A landscape with many valleys, sampled at points; each row gives a point and its height.
From any point a ball takes the steepest step (drop divided by distance) to one of its 2 nearest points. It stops when none of these is lower. Distance is the straight distance between rows; heights are no part of it.
<205> (h 379): [  2   5 -12   7  14  -3  -4 -11  -9  13  -2  19  -2   7   3   2  -5   0
   8  -2  -3   4  -5  16   6   4  -1   9   2  -3   5  21  21   9  14  -6
  -1]
<867> (h 351): [ 7 -5 10 10 17  4 10 12 -6 -3 -1  3  6 -5 -3  2 -7  3 -2 -4  4 -4 -9 -5
 18 -4  5  8 -7 -2 -1 20  6 -2 -3 -6  1]
<595> (h 376): [  0   1   6  14   5   5   9   8  -1  -3   1 -10  10  -6   3   1  -2   0
   2   7  12   9  -8  -5   0   8   2   6   3   3  -5   4   6  -9  -4 -19
   3]
<862> (h 460): [-12   6   2   6   1   6  10   2   3  -3   2 -21  13  -2   8  -8   8  -4
   7   6  21  11   1  -9  -3   4  -5   2   3   9  -1  -2  -1  -6  -6 -23
   7]
<571> (h 421): [ -7  14  -2   9  -7   4  -1   6 -15   4  -8  -9   4 -17   7   6 -17  -7
   7   6   3   2   7  11 -10   3  -4   4 -13  -1   2   3   5   3 -11  -5
  -2]
<597> (h 341): [-16  10  -1  -4   0   1   3  -2   8   3   6 -12   3   3   4  -6  15 -10
   9   7  12  11   2   0   0  -2 -12   1   5   5   3  -2   0   3   3 -17
   7]
<170> (h 575): [ -3  -9  17  10  10  10   0  -2 -14   5  -3   7   5   2  -4  -1   5  13
   0  -5   0   4   2   5   4  12   5   4  -3   1   1  -9   5  -2   9   6
   0]
<1014> (h 699): [ -2 -13 -10  14  -8   5  -6   0   2  -6   3  -5  -3  -5   4   9   5   8
   1 -14  -5 -22   0  -7  -1 -11   2  -9   0   4  -3  21  -9   1  -5   2
  -5]
<1181> (h 426): [ -6   4   6 -14   4   0  11  -4   5   5  10   2   4  14  -4 -16   8  -2
  -4  11  12  18  -4  -1  -3  10  -7  -2  10  -3   1 -24  -1  -5  11  -4
   4]
<1180> (h 366): [ 8  0 11 -5 22 -9 11  7 -3  8 -2 14  4  2 -5 -4 -9  0 -4  5  1  0 -5  5
 19  1 -1  7 -4 -4 -1  9  9 -1  5 -5  3]
<694> (h 824): [  5  -3  -6  13   0   5 -11 -10  -6   6   2   8   4   3   2   9   5   6
   4  -3  -5  10  -6  10  -6  15  -3   3   5   1   1   5  10  -1   8   0
  -6]
<155> (h 533): [ -3  -3   0  12  -2   6  -1   4  -1  -5  -2 -15   1 -11   3   5   0   1
   2  -5   3  -9   2  -6  -6  -7  -1   0  -5   6  -2  12  -6   0 -11  -6
   1]
<264> (h 406): [ 14 -11   4 -14   3 -10   9   3  15  -4   5   1  -9   7  -8  -5   3   3
 -10  -3  -7 -18  -5 -15  14 -11   3  -1   3   1  -1  -2 -11  -1   7  14
  -5]
<914> (h 452): [  0  -4 -19 -10 -25   3 -17  -5  10  -6   7  -3  -6   6   2   3   6  -3
  -5  -1 -15   6  -1   4 -18   4   8  -6  10  -6  -1 -16 -11  -2   1  16
  -6]
<1000> (h 513): [ -1  -2 -15   0 -20  -1  -9   0  17  -4   7 -10 -10  -2   2   5   3  -7
   1  -1  -3  -5   1  -4 -13  -9  -2  -6   7   1   0   2  -4  -1  -8   0
  -3]
<1291> (h 542): [ -1  15  -2  -6   2  -4  10   9   2  -6   8 -11   6  -1   1 -10 -10 -12
  -1  18  17  14  -3  -3  -3   4  -7  -3   1  -6  -4 -12   0 -14 -10 -16
   4]
<876> (h 462): [  3   8   5  -6  -7  -5   3   6   0  -6  -3   1   0  -5   2  -1 -15  -5
  -2   9   2   3   3  -2  -4   4  -1  -3  -6  -3   0 -17  -5  -8 -13  -2
   3]
<361> (h 323): [-3 -5 13 11  6  6  1 -5  3  5  8 -2  4  8 -1 -2 13  8  0 -4 11 10 -4 -6
  4  6  1  3  0  7  7 -4  1  0 11  3  6]
<1171> (h 554): [  3 -10  16  -2   7   3  -2  -5  -9   3  -2  12   3  10  -7  -4   4  14
  -5  -3  -4   2  -1   1   2  13   5   5   1   1   2 -13  -2  -1  11   9
   2]
<1063> (h 96): [-12  19  -2 -15 -12  -2   2   4  -5   0  -5   2  -6  -1   3  -1  -9 -12
   0   8  -1   7  17  11 -11  -3  -5  -3 -13  -1   5 -17  -1   4 -11   6
   4]
<795> (h 312): [  7   2   3  10   6   0  12  14   8  -7   5  -7   6  -8   4   0  -9  -5
  -2   8  10   5 -14  -7   2   1   3   4   0  -1  -7  15   5 -14  -9 -22
   3]
<757> (h 512): [ 10  -5   3  -9   5  -6   0  -1  -1  -2  -1  11   2   4  -6  -2  -3   1
  -5   2  -9   5  -5  -1   2   6   3   0   4  -4  -4 -13   1  -5   6   6
  -5]
<636> (h 851): [  5 -16   6   7  -7   9 -10  -6   0  -4   4   4   3   7  -4   2  10  15
  -7  -9  -5   5  -8  -9  -7  14  10  -2  11   0   1 -17  -6 -10   9  12
  -6]
<469> (h 508): [-10  10   1  -1   2   2  10   3   2  -4   6 -12   8  -3   3 -10  -2  -9
   5  14  17  15   1  -7  -4   6  -5   1   2   3  -3  -8   3 -10  -6 -20
   4]
<966> (h 530): [  4   4   2   1 -19  -1 -10   4  -1  -9  -4  -4  -4  -6   4   6 -12  -1
  -2   0  -4  -2   5  -1 -15   5   8  -6   0  -2   3 -17  -7  -8 -18   9
  -5]
<42> (h 346): [-12   8  -1   8  17  -1   1 -10  -3  16   1   8  -1  10   1  -4   8   3
  10  -3  10   9  -2  14  10   4  -6   8  -4   9  11  17  12  12  16  -7
   7]
<804> (h 623): [-15   3  -7  11   0   7  -2   2  -5   0  -9 -16   3 -15   4   4   1  -1
   8  -6   3 -13  12   4   2 -13   0  -2 -10   6   0  24  -7  11  -6  -2
   0]
<837> (h 254): [ -9   1   6   2  13   1  14   2  15   7  11  -8   3  10   2  -8  16  -1
   2   0  20   5  -6 -10  13  -5  -9   2   2   8  12   7   1   6  11 -10
  14]
<216> (h 288): [-21  14  -4 -16   0   0   5  -5   4   7   2  -7  -2   0   3  -9  10 -12
   6   9  10   9  10   7  -6  -2 -14   3   1   6   1  -8   1  10   3  -9
   8]
<815> (h 777): [  8  -4 -10  -1  -6  -9 -14  -3  -3  -5  -3   6  -7  -5   0  11  -6   0
   0  -3 -13  -9   3   3  -3  -3   3  -2  -1  -4  -3   7   1   6   1  12
  -9]
<30> (h 864): [ -2 -11  12  -2  -3   9  -5  -4  -4  -3  -1   4   3   7  -4  -3   9  15
  -3  -4  -2   8  -2  -6 -10  16   9   2   7  -1  -2 -27  -5  -8   4  15
  -2]
<627> (h 333): [ -1   8   3  -8  19  -5  11   6  -2  10   0   7   6  -1  -2  -6  -8  -8
   1  11   6   6  -4   8  15  -1  -5   4  -2  -3  -1   9   9   2   3 -14
   8]
<1131> (h 532): [  7  -3  10 -10  10  -4  -1  -6  -7   5  -2  18   0   8  -6  -4  -2   4
  -8   4  -9   4  -2   7   2   9   3   2   3  -3  -2 -11   3   3  16   9
  -1]
<1023> (h 209): [-11  17   6 -12   4   3   2  -3 -14   7  -7   9   0   0  -1  -5  -5  -7
   3  11  -1  11  17  19  -8  10  -2   7 -11   3  -8 -15   6   5   0  -2
   4]
<560> (h 581): [ -6   2  -8  12  -1   6   1   8  -5   2  -6 -13   3 -17   5   9  -5  -2
   5  -4   2  -9   6  -1  -3 -10  -3   1  -6  -1  -2  23  -1   2 -10  -8
  -2]
<413> (h 313): [  4   2 -14  -9 -22 -11 -10   3  13  -4   1  -5 -12  -2   3   5  -7  -9
  -4  -4 -11 -13   4  -4  -3 -18   3 -10  -2   1   0  -1 -13   6 -11  12
  -6]
<1086> (h 742): [  7  -5 -31  -1 -14 -10  -8  -7  14  -1   8  -2 -13   1   5   4   3   0
   4  -9 -12 -19  -2  -2   0 -17  -3 -12   8  -1  -7  16   0   3   2   4
  -7]
<771> (h 557): [ -1  -7  12  -7   3  -3   0  -1   2  -3  -1   0  -4   3  -6  -1   6   4
  -8  -7  -7 -12   2  -8   5  -6   5  -2  -2   1  -1  -4 -11   6   4  14
   0]
<856> (h 275): [  0   7 -13 -18 -25  -8  -6   1  17  -6   3  -5 -13   3   2  -1  -3  -8
  -6  -1 -14  -5   5  -2  -6 -10   3  -8   0  -4   4 -15 -15   3  -9  13
  -6]
<909> (h 601): [ -1  -5  -7 -10  -8  -3  -1  -4  12   0   6  -3  -4   8   0  -4  11  -2
  -2  -6  -3  -4  -4  -6   0  -5  -3  -3   8  -2   0  -7  -9   2   7   6
  -1]
<625> (h 675): [ -8  -1  -9  21   3  12  -3  -3  -7   2  -3 -10   6  -9   7   8   5   5
   8 -11   8  -5   2   2  -2  -4  -4   0  -2   4   3  29   5   6  -2  -8
   2]
<510> (h 191): [ -7   4   2   8  14   2  17   4  11   5  11  -7   6   5   3  -6   9  -7
   3  -2  16   8 -10  -8  10  -7 -10   4   3   4   6  16   6  -1   3 -21
  14]
<1059> (h 156): [-11  20   6 -14  -4   0   6   2 -10   3  -7   3   1  -4   4  -9 -12  -9
   3  12   2  10  17  14  -8   6  -3   2 -15   1   1 -19   3   2 -12  -1
   7]
<1095> (h 832): [ 8 -8 -6  9 -5  2 -8 -5  1  2  4  5  1  5  1  4  5  2  2 -2 -5  4 -6  0
 -2  8  0 -1 10 -4  2 -1  3 -4  6  1 -5]
<1068> (h 309): [ -6  -3   2   1   6  -1  10  -3  16   7  14  -8   3  12   3 -10  19  -1
  -2   3  15  10 -10 -11   3  -1 -11  -3  10   5  10  -3   2  -2  13  -9
   7]
<623> (h 429): [  5  -3   8  18   1  11   3   7  -1  -8   0 -11   8  -4   1  -2   3   8
   3   0  11   2 -10 -12  -4   9   7   2   5   5  -6  -1   1 -13 -10 -12
   4]
<415> (h 324): [ -5   2   4   7  11   2  -2 -12  -1  13   8  10   3  14   1  -3   9   8
   3  -5   8  13  -4   7   6  10  -3   3   0   8  12   6  10   9  18  -2
   6]
<997> (h 395): [  7   2 -14   5  11  -7  -5  -4  -7   5  -6  11   1   0   1   8  -6  -2
   4   4  -5   1  -3  11   3  -3  -3   7   3  -4   0  22  18   8   6  -6
  -7]
<480> (h 391): [ 10  -4 -10   2  16  -7   4  -4   0   9   2  13  -2   3  -1   0  -3   2
  -1  -4  -4  -8  -9   3  18  -7   4   5   0  -3   2  25  14   4   9   0
   2]
<1113> (h 155): [ -6  14  -2 -19  -2  -5   1  -1   1   2  -3   5  -6  -1   0  -2  -6 -12
   0   8  -6   4  10  11  -5  -1  -6   2  -4  -1   1 -16  -2   7  -3   0
   2]
<1202> (h 766): [  3   0 -19  -4 -11  -8 -11  -8   3  -1   0   1  -9   0   2   8  -4  -5
  -1  -1 -13  -8   5   7  -2 -10  -2  -8   2  -3  -3  10  -2  11   1   8
  -6]
<17> (h 651): [-13  -2  -4  11   5   6  -4  -4  -7   2  -5  -5   1  -5   3   7   5   4
   8  -9  -1 -11   8   3   5 -11  -4  -2  -8   4   1  27  -2   9   2  -1
  -1]
<1136> (h 815): [  2  -6   0  10   3   3 -10  -6 -15   0  -5  11   1   1  -1   9  -1  10
   4  -3  -5   6   2   6  -8  16   4   5   1  -2  -4  -4   8   1   4   4
  -8]
<592> (h 546): [  8   8   1   2   0  -5   8  13   6  -9   2  -8   0  -7   4  -7 -16 -12
  -3  14  10   8 -10  -3  -2   0  -3  -1  -1  -6  -3  -4   1 -15 -14 -17
   4]
<52> (h 622): [ -8   4  11  -1  -3   7   1   1 -12  -2  -9  -1   1  -5   1   0  -1   5
   5   2   1   5  12   5  -5   8   3   2  -7   3  -3 -15  -2   1  -7   5
   3]
<486> (h 458): [  6 -10   5 -16   5  -6   6  -1  13   4   4   5  -4   9  -5 -11   7   1
  -9   1  -4  -8  -6  -8  13  -7  -3   1   5   3   2  -8  -8   2  14  12
   2]
<1178> (h 791): [ 13  -8 -12   6 -14  -4 -14  -1  -3  -4  -3   2  -2  -3  -2  16  -6   1
  -1  -5 -15  -3  -1   6 -14   3   5  -5   5  -4  -2   3   4   1  -3   7
 -12]
<754> (h 706): [ -1  -1 -15  15  -2   1 -11  -9   0   4   3   1  -1   4   4   8   7  -3
   6  -6  -5  -6   0   5  -1  -3  -4  -2   5   0   1  20   8   7   5  -1
  -3]
<322> (h 906): [  3  10   2 -15 -11  -1   5   2  -5  -6   6   6  -3   6  -1 -11  -9  -4
  -5  15   6  15   5   2 -12  16   5  -6  -1  -9  -3 -36  -7 -15  -9   4
   0]
<593> (h 727): [  9 -15   1  21  -1   7  -1   2   7  -8   3  -6  -2  -4   2   5   6   9
  -1 -14  -3 -19  -8 -12   1 -12   4  -4   1   5  -5  24  -5  -4  -9  -4
  -2]
<579> (h 419): [ 13  -1 -16  11   3  -6  -2   0  -5   1  -4   3   0  -4   0   9  -9  -2
   2   1  -7  -8  -7   4   2  -7  -1   2   3  -7  -1  28  16   1   0  -8
  -4]
<881> (h 392): [ 10   2   2  -6 -10  -8  -7   8  -2  -7  -7   9 -10  -4  -2   3 -20  -8
  -6   0 -11 -12   6   2   2 -12   4  -2  -7  -5   3   0  -5   0 -11  13
  -8]
<812> (h 485): [-11  -9  24   0  15   8   4  -4 -14   6 -11   7   2   0  -7  -3  10  13
  -3  -8  -1 -10   6  -1  11  -3   2   8 -12   6   2  -1  -9   9   4  14
   1]
<660> (h 878): [  1  -6  16  -6  -1   5   2   0  -6  -5  -2   2   3   7  -2  -7   3   8
  -3   5   2   7   2  -7  -5  13   6  -3   0  -3  -4 -31  -7 -11  -2   9
  -1]
<1310> (h 356): [  4   5  -7  -9 -16 -11  -7   2   3  -5  -4   4 -10  -2   0   9 -11  -7
  -5  -3 -13 -11  10   5  -4 -12   3  -5  -8  -5   4  -3  -7   5  -9  16
  -7]
<758> (h 718): [  7  -3 -22   2  -8  -4  -9  -8   7   1   5   3  -5   4   3   6   4  -2
   2  -4  -5  -3  -3   2  -1  -5  -2  -3  10  -3  -1  15  10   4   8  -2
  -5]
<699> (h 367): [ 12  -3  -1   5  11  -8   4  -3   2   7   4  13   3   9  -4   1  -2   3
  -5  -1   0   0 -13  -2  14   2   3   4   3  -4  -1  15  14   2  11  -4
   2]
<366> (h 285): [ 13  -9   9  -5   3  -3  -2   3  -5  -5  -6   8  -5  -1  -6   5  -9   4
  -5  -4 -11 -13  -1  -4   8  -7   7   1  -6  -4  -3   2  -3   1  -3  13
  -6]
<1123> (h 547): [  2  -2 -14  -7 -14  -3  -3  -1  23  -7  12 -14  -8   0   0   0   8  -9
  -1  -3  -1  -5  -1 -11  -5 -12  -4  -8  11   4  -1  -2 -11  -2  -2  -1
   0]
<1304> (h 358): [ -9   1   2  -5   1   3   7  -2   8   3   5  -7   4   8   2  -9  11  -2
   3   4  11   7  -2  -9  -1   3  -9   0   7   3   1 -11  -1  -4   8 -11
   5]
<504> (h 349): [ 13 -10   8 -12   6 -10   2   2   5  -3  -1   8  -9   1  -6  -2  -3   7
 -10  -3 -11 -21   1  -9  17 -12   6  -1  -4  -1  -2   0 -11   2   1  18
  -2]
<663> (h 805): [ 10  -8  -3  12  -4   0 -14  -3 -13  -1  -4   5   0  -3  -2  15  -5   7
   1  -4 -12  -2  -1   4  -5   9   8  -3   2  -6  -3   2   7   0   0   5
  -9]
<570> (h 249): [ -4   8   4 -11   9   0   1  -5 -11   8  -5  13   0   2  -1  -6  -3  -4
   5   9  -4  12   5  18   0  12  -4   5  -2   2  -5 -10   9   5   5  -3
   1]
<476> (h 841): [  7 -12  -4  10  -4   6 -13 -11   2   0   8   6   4  12  -3   5  11  13
  -3  -8  -6   8  -8  -1  -7  13   5  -1  11  -1   4  -6   1  -5  10   9
  -6]
<327> (h 201): [ -5   9 -10 -19 -14 -10  -7   0   7  -3   1   2  -7  -3  -1  -1  -5 -10
  -3   5  -6   5   9   8  -8  -1  -2  -6  -4  -2   3 -14  -4   7  -4   7
  -1]
<458> (h 278): [  2  -5   2  14   3   6  -3   3 -13   1  -6   4   3  -7   0   8  -6   6
   3  -5  -6  -6   0   4   1  -1   3   1  -4   0  -1  18   4   4  -1   2
  -5]
<147> (h 467): [ -6  12   1   5  -7  -1   7  13 -11  -2 -11 -16   8 -14   8  -1 -17  -8
   4  10  10   6   4   6  -8   5  -3   2  -9  -2   0   1   5  -3 -13 -12
   3]
<1309> (h 363): [-3  5  0  4 19 -4  3 -7 -6 14 -1 15  0  5  0 -3  0  0  4  0  6  5 -6 12
 14  1 -5 10  0  2  7 21 18 10 12 -7  3]
<35> (h 396): [ -7   8   1 -10   4  -2   8  -1   4   1   7  -5   5   6  -2 -11   5  -9
   4  11  11  14   0   0  -2   5 -10  -2   7  -2  -2 -18   1  -7   2  -9
   3]
<606> (h 594): [ -5  -1  12  -5   1  -1   0   3  -2  -4  -6  -2  -7  -5  -5   0   1   1
  -4  -5  -4 -14   6  -7   7 -13   2  -2  -8   2   2   0 -12   2  -7  10
  -3]
<1305> (h 754): [  2  -2 -24  -7 -11 -15  -8  -6   7  -3   3   2 -11   0   1   5  -7  -3
   2  -7 -12 -22   6   4   3 -20  -3  -9   1  -2  -5  19  -5   8  -1  13
  -7]
<893> (h 461): [  7   6   9 -12  -3  -8  -2   5  -5  -7  -4  11  -4  -3  -5   0 -13  -5
  -2   3 -10   0   9   5  -3   2   3  -3  -8  -6   3 -17  -3   0  -6  11
  -3]
<371> (h 325): [  1  -1  -7  13   2   5  -7  -1 -17   3 -10  -2   3 -15   4  14 -11   1
   4  -1  -3  -3   2   9  -5   0  -1   3  -4  -4  -4  19  12   4  -5  -7
  -4]
<1012> (h 374): [ -1   5  -8   9  -8   2  -8   4 -13   1  -8  -9   3 -17   7  13 -11  -2
   7   0  -2  -3   6  10 -12  -4   0   0  -9  -2  -2   9   4   4 -11  -2
  -5]
<1121> (h 365): [-10   0   9  15   1  11   2  -3   1   3   2 -10   7   5   2  -3  16   8
   8  -2  16   7  -4  -8  -3   8  -1   1   4   9   4  -5   0  -7   4  -8
   4]
<793> (h 794): [ -4  -5  18   4  19   2  18   9   5   2  -1  -2   7   0  -3  -2   5   5
  -5  -2  11  -6  -8 -10  19  -7  -2   6  -7   4   0  14   0  -2   3  -6
  11]
<172> (h 519): [-5 -8 23 -6  9  3  3 -2 -5  0 -4  3  0  0 -8 -4  8  9 -5 -6  0 -8  3 -6
  8 -4 -1  1 -6  5  3 -6 -9  5  4 12  3]
<1091> (h 514): [  7  13   3   8  -4  -3   7  15   0  -6  -3 -11   8 -11   7   1 -23  -7
   0  12   8   9  -3  -1  -6   4   1   0  -4  -5  -3   1   6 -11 -14 -14
   4]
<1231> (h 310): [ 13  -1   5   8  16  -1  12  13   0  -3  -2  -2   6 -10   0   1 -17  -2
  -2   2  -1  -1 -12  -5  12  -5   4   8  -7  -4  -5  22   7  -4  -5 -14
   2]
<377> (h 730): [  5  -6 -26  12  -9  -5  -8 -10   8   2   5   1  -8   6   1   7   3   6
   3 -12  -6 -14  -4  -2   1 -12  -1  -8   8  -2  -5  24   7   3   7   3
  -5]
<409> (h 666): [ -3 -11  -3   1  -9   2  -7  -2   3  -6  -2  -5  -4  -6  -3   9   6   5
   0 -10  -7 -18   6  -8  -3 -11   3 -10  -2   3  -2   8  -8   3  -4  11
  -6]
<72> (h 286): [-7  1  5 -2  6  2 -1 -7 -1  5  2  0  2 11  0 -2 14  4  2 -3  5  6 -2  2
  3  5 -4  1  4  2  5 -6 -2  1 14  2  3]
<82> (h 359): [ -2   0   2  -2  -5   5  -5  -5  -5  -5  -1   0   3   0  -1  -1   4   0
   3   1  -1   8   3   1 -11  13   4  -1   5  -3  -2 -17   2  -5   0   0
  -2]
<1129> (h 596): [-10  12   2   0 -13   6  -4   1 -12  -2  -7  -3   0  -8   5   4  -6  -2
   3   3   2   5  14   8 -11   4   1  -1  -9   1  -2 -18  -3   5 -13   4
  -2]
<416> (h 602): [ -7  -3  18   2   6  10   1   2 -12   0  -8  -1   7  -1  -2  -2   6   5
   2   0   3   2   6  -1  -1   9   4   2  -6   5  -3 -11  -3  -4   0   4
   3]
<328> (h 480): [  3  -2   3 -17   7  -4   8  -3  13   6   7   2  -1   9  -6 -11   5  -5
  -8   6   1   5  -7  -5   9   2  -3   2   6  -2   1 -14  -4   1  13   5
   3]
<887> (h 296): [  4   7  -2   1  16  -5  12  12   2   4   2   0  10  -4   2  -3  -5  -6
   2   7   8  11 -10   3  10   2  -3   5   1  -3  -5  15  14  -3   3 -22
   4]
<1189> (h 427): [  5  -6  18  -3  19  -3   6   4  -8   4 -11   9   0  -2  -5  -5  -5   5
  -4  -2  -3 -13  -1  -1  17  -7   2   7 -11   0   1   7  -2   5   3   8
   2]
<939> (h 319): [ -5  -4   4  -3  -1   4   0 -10  -1   4   3   5   3   9  -2  -2  11   6
  -1  -1   3  12  -3   1  -4  13  -1   1   8   1   0 -17   1  -4  10   3
  -1]
<491> (h 414): [ 11  -4 -17   6   6  -6   0  -2   4   0   0   6  -3   2  -1   4  -3   2
   2  -2  -4 -13  -5   3  13 -12  -1   0   3  -5   3  27  12   3   6  -3
  -1]
<341> (h 428): [  7  -9 -16  -2 -20   6 -15  -9   7  -8   6  -2   0   1  -1   2   7   4
  -5  -5  -9   8  -3  -1 -17  13  10  -5  14  -5  -2 -20  -7  -8   1  11
  -7]
<611> (h 453): [ -1  -3   5 -14   2  -2   5  -3  11   5   9   1   5  13  -2 -12  12   2
  -8   5   2  11  -6  -6   0   9  -4  -1  10  -2   4 -22  -4  -7  14   4
   5]
<522> (h 692): [ -9  -1 -20  19  -1   5  -8  -9  -4   5   2  -4   0  -5   8  12   5   3
  10  -9   3  -5   1   8  -5  -5  -9  -2   1   1   2  29   6  11   3  -6
   0]
<316> (h 229): [-23  16   2 -27   0   0   5  -7   8   7   0  -4  -7   4  -1 -13  12 -13
   0   6   5   8  15  11  -2  -3 -11   4  -4   5   3 -14  -9  14   3  -2
  10]
<901> (h 456): [ -4  -8  17   4  16   1   1   1 -11   9  -8  11  -3   2  -6  -2   3  12
  -1  -9  -4 -16   4  -1  15  -7   3   5  -8   3   3  10  -5   7   6  14
   1]
<652> (h 203): [-15  15  -2 -24  -7  -1   1  -6   4   6   1   3  -7   0  -1  -6   6  -9
   0   5  -2   9  16   9  -7   0  -4   2  -3   2   0 -18  -4  11  -2   4
   7]
<1289> (h 893): [  2   0  14  -9  -2   4   6   2 -11  -5  -1   7   2   4  -5 -13  -5   1
  -2  10   9  11   5  -2  -7  15   6  -4   0  -4  -5 -33  -8 -15 -12   1
   2]
<15> (h 488): [  7  -2   8 -11   0   0  -3  -1  -6  -3  -3  11  -3   1  -3  -2  -8   1
  -3   5 -11   6   5   3  -5   9   8   0  -3  -4  -4 -19  -2   0   2  11
  -2]
<923> (h 477): [  2  -4 -20  -6 -22   2 -12  -5  13  -6   7  -8  -6   4  -2   3   7  -6
  -2  -4  -9   1  -1  -3 -13   2   1 -10  13   0  -2  -8  -6  -2  -1   6
  -6]
<599> (h 344): [  4   0  -4   8  11  -3  -1  -9  -1  10   4  11   3  12  -2  -2   5   7
   1  -5   2   8 -12   8   7   5   0   4   4   1   4   9  11   6  15  -2
   2]
<544> (h 397): [  8  -4  -6   1 -13   4  -9  -4   0  -5   2   0  -1  -1   0   4  -4   2
  -2   1  -9   8  -3   0 -13  14   7  -3  10  -4  -1 -20   1  -7  -5   6
  -8]
<1162> (h 631): [ -4  -3   3   1  -6   3  -7   1  -7  -6  -8  -3  -5  -8  -1   8  -2   1
   0  -7  -7 -12  10  -2  -2  -9   3  -6  -9   3   1   2  -9   3  -8   8
  -6]
<996> (h 577): [  6  -4  -9 -14 -14  -3   3   0  23  -6  10 -10  -5   9  -3  -5   9  -2
  -5  -4  -4  -5  -3 -15  -1  -8   1  -4  10   3   3  -9 -13  -3   5   6
  -1]
<1126> (h 223): [  8 -12   5  10   8   2  -4  -2  -7  -4  -8   5  -1  -4  -5   7  -3   8
  -1  -8 -11 -13  -1  -2   6  -3   6   1  -5   1  -4   7  -1  -1   2   4
  -6]
<1264> (h 774): [  2  -9  21   9  13   5  10   6   0  -4  -5  -3   5  -4  -1  -4   7   9
  -1  -6   6 -10  -3 -12  12 -10   2   3  -6   5   0   9  -8   0   0  -3
   4]
<457> (h 565): [ -8   5  -6  -2 -16   2  -9   3  -3  -5  -2  -6  -2  -6   3   7  -2  -5
   0   0  -2   3   9   3 -14   2   2  -7  -1   0   2 -13  -6   0 -12   7
  -1]
<1185> (h 430): [  9   5   7  -4  -5  -7   0  10  -3  -4  -8   7  -3  -4  -1   2 -17  -7
  -3   6  -5  -5   1   3  -1  -2   3   0  -6  -2   2  -6  -2  -2 -11   2
  -1]
<1259> (h 237): [  9   0   4  12   8   5  10  12   6  -3   1  -9   7 -13   4   1 -10  -1
  -2   0   7  -5  -9  -4   2  -3   4   5  -2   0  -4  24   4  -8 -11 -16
   4]
<654> (h 621): [-10   3  -6 -14  -2  -4  -1  -9  10   1   2  -3  -3   4   3  -5  13  -2
   0  -2  -2   2   1   0  -2  -3  -7   1   5   4   3  -6  -5   7   8   0
   1]
<1065> (h 493): [  6   4   7  -1 -16  -2   0   9   5 -12   1  -2  -3  -6   3   0 -13  -1
  -6   7   1  -2   0  -6  -5   0   7  -5  -1  -6   2 -18 -11 -14 -20   2
   2]
<1016> (h 478): [ 4 -7  3 14 -3  8 -2  6  1 -5  1 -6  1 -6 -2  6  4  4  5 -1  2 -3 -5 -9
 -4 -1  4  1  4  3 -2  4 -1 -7 -7 -7  2]
<1303> (h 753): [  2  -8  11  18   8   8   2   6   2  -6   0  -6   2  -6  -1   2   5  11
   0  -9   1 -13  -4 -12   6  -9   4   1  -4   4  -2  18  -5   0  -3  -1
  -2]
<1124> (h 405): [-14   5   7  11   1  13   5  -3  -7   2   0 -15  10   2   5  -8  13   4
  10   4  21  12   3  -5  -6  11  -2   2   4   9  -4 -10   1  -7  -2 -15
   6]
<314> (h 242): [  4   4 -11 -14 -21  -6  -8   0   8  -6   1  -2  -9   0   2   3  -7  -7
  -6   0  -9   5   7   2 -11  -1   4  -6   3  -7   4 -15  -8   0  -6  13
  -6]
<1225> (h 248): [  1   4  -1   3  15  -5  18   7   9   2   9  -5  10   3   1  -5   3  -8
  -2   6  15  10 -12  -3  14  -3  -5   5   4   0  -1  17   7  -5   2 -21
   7]
<289> (h 390): [ 8 -2 14 -1 25 -4 11 11 -8  3 -7  8  4 -6 -3 -1 -9  1 -4  1  2 -6 -3  1
 23 -3  2  9 -9 -1 -2 13  3  1  1 -4  4]

Call two points neighbours if one is among the 2 nearest of the other. Go from one point of each pair to the other, from neighbour to neighbour, staying as low as possible. Name the highest point that can't be avoided.
<1259> and <1126> -> <328>
<510> and <1259> -> <289>
<510> and <1063> -> <1304>
<510> and <72> -> <592>

For each start below, name the point where the ball stops.
<592> -> <1126>
<416> -> <1185>
<1289> -> <1259>
<754> -> <1259>
<663> -> <1259>
